A landscape with many peaks, sampled at points; each row gives a point and its height.
A climber steps from a point to whichever of its 2 nearest points has the largest rise for the distance, and stops where none of them is higher. Distance is the straight distance between rows; heights are no part of it.
geg h=19.8: [171 136 155 159 178 138 104 157 141  97 116 116 142 146 156 111 114 126
 104 145 119 116]
rivod h=63.3: [ 92 144  85 135  61  93 148 110  92 234 111  79  89  80 141  98 166 131
 191  88 163 122]
gagi h=57.6: [130 162 115 127 153 136  81 118 103  78 168 156 141 159 120 104 118 129
 121 116 110 142]
vuv h=71.2: [122 153  84 158 108 105 138 129 114 221 136  64  96  58 125  86 174 168
 179  82 181 118]
Puvab h=54.0: [104 118 130 131  84 159 150 103 114 175 128 111 159 105 168 118 122 126
 207 114 159 100]
duzaf h=3.2: [139 131 169 136 100 169  92 145 134  85 109 139 110 149 104 150 122 115
 156 136 121 130]
vavi h=75.6: [140 118 122 112 187 122 128 115 122 160 174 101 105  82 106 119 176 169
 115 124 179 115]
rud h=12.2: [141 178 110 135 105 132 118 172  92 110 135 158 115 207 115 165 123 121
  97 144 128 111]
sodo h=70.9: [159 101 136 108 205 130 134 133 118 127 141 130 111 123  94 113 132 146
  87 149 162 110]
Tiv h=36.0: [ 91 137 152 159 144 101  72 151 108  85 116 150 119 190 121  96 146  98
  92 138  75 145]
kapi h=22.4: [167 146 128 123 151 143 143 152 138 147 113 160 159 114 142 171  91 124
 132 130 139 111]
vupi h=60.1: [ 99  98 147 140 102 147 126 149 135 151 115 138 123  74 126 151 132 155
 141 121 150 113]
guta h=45.6: [161 127 135 153 118 154 102 103  86 123 168 128 154 165 172 107 116 123
 106 146 132  87]
Mol h=77.7: [178  81 129 104 145 125  84  94 143 151 143  94  78 109 143 103 138 152
 161  75 108 154]
nevig h=62.7: [151  79 108 111 133 133  96  98 165 160 174 156 115  95 143  87 168 145
 110 119 121  91]
Gudir h=21.1: [150 137 140 135 117 130 137 130 134 133 110 172 141 161 143 178  88  97
 109 121  93 132]
Rore h=47.5: [100 105  94  72  76 130 222 147 156 176 119 107 129  56 171 160 118 139
 175  93 128 128]
negi h=28.6: [ 88 114 138  74  99 157 229 177 128 123 123 146 135 138 157 171 104 146
  96 134 103 146]
pada h=46.2: [ 82 175 134 149 142  79 114 155 106  86  99 124 154 210 141 131 110  85
 122 141  68 182]
Lizez h=55.7: [109 134 152  90 108 126 117 143 133 117  96 122 120 192 129 166 135 134
 103 191 129 156]
lavi h=44.9: [123 101  74  78  91 117 141 119 163 191 123 117 143  73 175 152 117 158
 164  92 116 141]
Vepa h=63.0: [148  97 130 115 119  92 134 115 108 206 122 103 110  59 170 153 147 114
 169 114 139 100]
Muz h=69.3: [100 131 111 147 129 172  90 137 113 142 168 161 134 105 136 135 175  89
 126 149 122 103]
Valaz h=12.7: [143 143 137 137 171  98 104 101 121 113 121 125 145 220  72  83 116  96
 117 132 109 188]
bigir h=63.5: [ 92 169 115 137 117  97 140 128 114  66 100 147 164 156 116 163  66  82
 125 137  92 175]
kek h=38.7: [207  84 131 114 173 162 139  93 102 138 165 103 110  94 107  82 133 114
 142  69 126 107]
vovar h=62.6: [130 135  70 123  94 104 111 156 144 188 117  61  91  39 122 114 135 162
 174 101 161 130]
nul h=72.8: [119 114 134 147 199 127 115  85 137  74 161 131  81 158 100  91 120  78
  84 151 122 110]
nup h=37.4: [185 104 150 119 150 135 123  86  70 132 160  90 111  79 112 109 152 124
 165 102 153  98]
Rof h=29.3: [140 144 108 128  89 149 145 155 137  92  88 136 164 127  70 164 108 136
  91 142 138 154]
Dig h=68.0: [151 151 126 140 136 141  98 112 133  79 167 180 127 122 102 122 106 100
 118 105 108  99]
Duv h=47.4: [ 70 150 150  89  95  78 148 140 121  95  84 129 158 180  82 146 151 124
 100 179  98 180]
Lupi h=58.6: [152 131 129 162 167 171 114 133 146 133 163 142 136  74 123  98 164 124
 163  70 128 115]
vidum h=55.1: [109 112 172 138 149 118 131 112 148 148 148 156 109 148 158 163 122 160
 108 155 144 116]
gotu h=33.9: [147 118 103 125 107 158 129 121 101 136 108  83 172  96 117 164 119 138
 144 114 144 187]
gefid h=16.3: [184 145 123 108 154 126 114 134 123  77 148 129 104 206 122  90 136 105
  67 179 128  89]
Saduf h=65.8: [112 150 151 154 160  75 112 120 146  72 135 145  58 206  76  88 111  84
  93 165 119 101]
veka h=57.5: [ 73 118 114 121  65 124 146 122  98 185 118 101 126  59 153 109 147 152
 218  98 164 112]
zonas h=22.9: [124 129  94 140  92 160 142 116 158 199 150 172 161  94 124 118 130 143
 143 130 179  79]
gug h=50.3: [118 135 122 118 129 114  99 106 141  93 134 140 165 148 132 128 117 150
 111 124 106 173]
puze h=65.9: [141 113 170 140 124  72 124  93 122 108 104 134 124  89  82 152 136 160
 111 115 131 146]
riso h=83.7: [ 78 163  87 124 117 133 130 134 127  74 139 159 156 134 119 170  59 110
 122 142 118 140]
faseb h=79.5: [142 132  98 145 161 164 128 123 154 168 148 140 149 104 170  29 182 106
 151 127 153  42]
Fakeb h=66.1: [170  99 114 118 134 113 115 111 130 200 136 111  85  59 145  99 168  99
 171  86 131  87]
Buri h=60.0: [107 161 183 157 120 117 167 121 105  94 118 164 133 162  96 170 109 158
 111 123 118 148]
liluk h=4.5: [133 172 143 165 101 183 106 183 125  86 123 139 150 130 119 141 123 133
 143 126 118 131]
kani h=45.8: [ 62 171  86 143 117  46 137 130 113  93 137 158 126 229 104 132  61 118
  95 138 121 145]
Luvek h=13.4: [150 171 131 137 162  86 114 115 122  94 127 137 144 199  71 115 138  73
  83 161 121 154]
Ziva h=82.8: [135 143 110 117 136 116 143 105 137 181 161 114 117  69 144  99 187 169
 175 110 192  94]
Zelo h=32.4: [ 60 125 144  91 112 106 228 145 157  86 100 142 141 158 148 148  79 143
  86 148  93 172]
Nog h=70.4: [162  90 120  96 124 141  89 132 130 188 136 121 110  97 156  85 144 137
 194  76 130 117]
Bekir h=14.7: [176 189 103 132 157 116 112 143 112  91 148 135 100 208 104 144 117  85
  94 154 146 107]
ruro h=55.8: [ 87  84 127 104  93 135 163 133 120 131 112 122 126  85 136 190 115 122
 132 142 129 149]
busu h=62.0: [105 128 128 121 148 101 118 149 151 114  96 159 107 176  94 147 100 127
  85 169 134 148]
rola h=37.7: [ 59 157 106 112 104  85 184 147 150  84 106 163 135 211 113 129  58 144
  99 142  94 163]
pinu h=24.5: [ 75 127 109 146  93 156 116 207 104  97  94 135 142 161 162 153  92 110
 103 146  79 139]
dadi h=78.6: [164 138 117 133 177 144 122  68 140  61 179 140 115 121  94 105 132  99
  93 136 111  92]
Dede h=30.8: [ 95 120 130 177 128 137  70 161 119  98 122 149 114 155 166 130  98 100
 104 148  88 128]
kul h=75.0: [125 137 107 129 145 132 140  90 159 184 134 139 122  87 163  34 182  90
 197  93 173  68]
podo h=21.2: [194 139 133 129 177 144 114 174 132 143 114 127 162 100 163 113 146 114
 136 123 126  98]
Riza h=31.8: [150 124 123 118 101 130 145 124 155 109  80  82 160 115  78 154 117 164
 118 116 136 197]
miv h=55.4: [ 95 154 112 144 140  55 111 161 122 100 117 169  91 220  87 116  81 109
  78 155 129 119]
mado h=63.8: [175 114 142 179 129 166 116 120 160 170 129 107 112  95 120 113 163 144
 144  85 145 124]
repov h=66.8: [140 131 141 110 187 142 111 157 148 137 131 142 111 174  92 130 140 136
 101 150 157 150]
baled h=8.2: [130 188 130 178  99 133 100 184  87  67 130 147 119 180  90 133 120 129
 103 119 112 116]
kekel h=23.9: [110 161 105 117  77 164 174 145 128 171 149 170 165 132 148 166 132 137
 124 137 146 102]
mut h=50.7: [145 134 143 151 106 178 115 125 118 150 133 115 160 137 182 131 112 109
 172 154 152  95]
nek h=35.9: [158 113 154 126 151 161 113 127  82 120 130  98 139  88 111 149 129 123
 164 134 168 135]
dat h=18.0: [187 128 157 143 169 147 112 150 106  75 127 109 113 177 113  86 147 115
  77 146  99 115]
Vitis h=41.9: [171 111 140 139 163 174 124  88 122 120 175 120 122 155 161  61 136 132
 124 127 136  78]
Teli h=49.3: [108  94 107 124 143  94  93  84 145 118 129 104 137  83 147 139  97 134
 126 130 122 160]
tuz h=70.3: [171 113 147 130 141 124 101 122 175 142 113  83  83 103 123 117 150 176
 154  98 138 146]
gadu h=58.1: [ 92 133 184 143 176  93 120 116 119  96  95 106 130 161  94 124 138 128
 130 161 144 183]
vol h=32.0: [128 128  96 134 100 156 161 150 125 150  91  78 180  53 144 155 124 130
 161 107 128 149]
vuz h=71.4: [156  80 145  84 158 114  79  92 133 135 131 115 101 137 139 119 153 110
 133 122 103 165]
mune h=66.0: [148  67 137 114 124 131  89 115 132 143 137 172 116 117 143 118 131 117
 102 113 103 108]
budi h=74.6: [129 143  85 141 142 174  96 129 140 144 164 147 160 104 142  71 174  87
 132 147 145  76]
fot h=48.6: [ 66 170 173 142 105 105 177 151 115  92  85 149 127 189  80 170 147 117
 114 146  87 169]
vate h=64.2: [ 83 123 134 115 122 166 103 154 146 162 148 155 123 109 151 137 165 149
 157 139 140 110]
luzu h=57.8: [159 112 150 135 142 102 115  97 143 149 134 114 129  96 164 144 142 145
  99 156 153  90]
nagur h=52.1: [ 92 110 121 117  92  94 140 101 139 103 104 100 148  62 144 176 116 142
 115 153 120 160]
sep h=25.8: [106 131 122 102  85 169 205 135 141 150 144 156 162 143 174 165 104 160
 123 110 108 144]
lebug h=60.2: [133  99 143 136 133 104 134 109 123 177 128  84 129  78 192 148 135 145
 150 152 172  95]
nulun h=40.3: [182  94 128 101 176 178 164  74 125  97 179 105 113 121 133  60 137 124
 132 117 101  57]
Vesun h=63.7: [130 120 109 128 127 130 109 145 156 151 109  64  97  69 113 139 133 187
 162  91 141 172]
sosiz h=84.9: [119 122 187 126  83 105 144 122 133  93  95 134 136 120 112 156 141 193
 120 120 110 151]
des h=61.1: [ 97 109 176 130 146  62 136  99 150 119  86 136 120 140  64 132 127 135
 129 126 124 188]
nel h=51.4: [ 94  79 124  78  60 142 206 125 114 155 122 100 127  79 155 165 121 162
 142 119 123 143]
fopi h=19.1: [120 120 122 136  80 149 165 156 114 118  89 142 159 162 157 178  88  92
  94 142  79 154]

For each start below, name the point where the climber stops.
fopi -> riso
Luvek -> kapi
liluk -> kapi
luzu -> Mol
nup -> vuv

Call two points neighbours if one is among the 2 nearest of the other. Go from one point of each pair to the other, from neighbour to neighbour, staying as high as possible. Name the lowest point that can't be avoided.
Mol, Ziva -> vovar
riso, dadi -> gug
faseb, Ziva -> kul
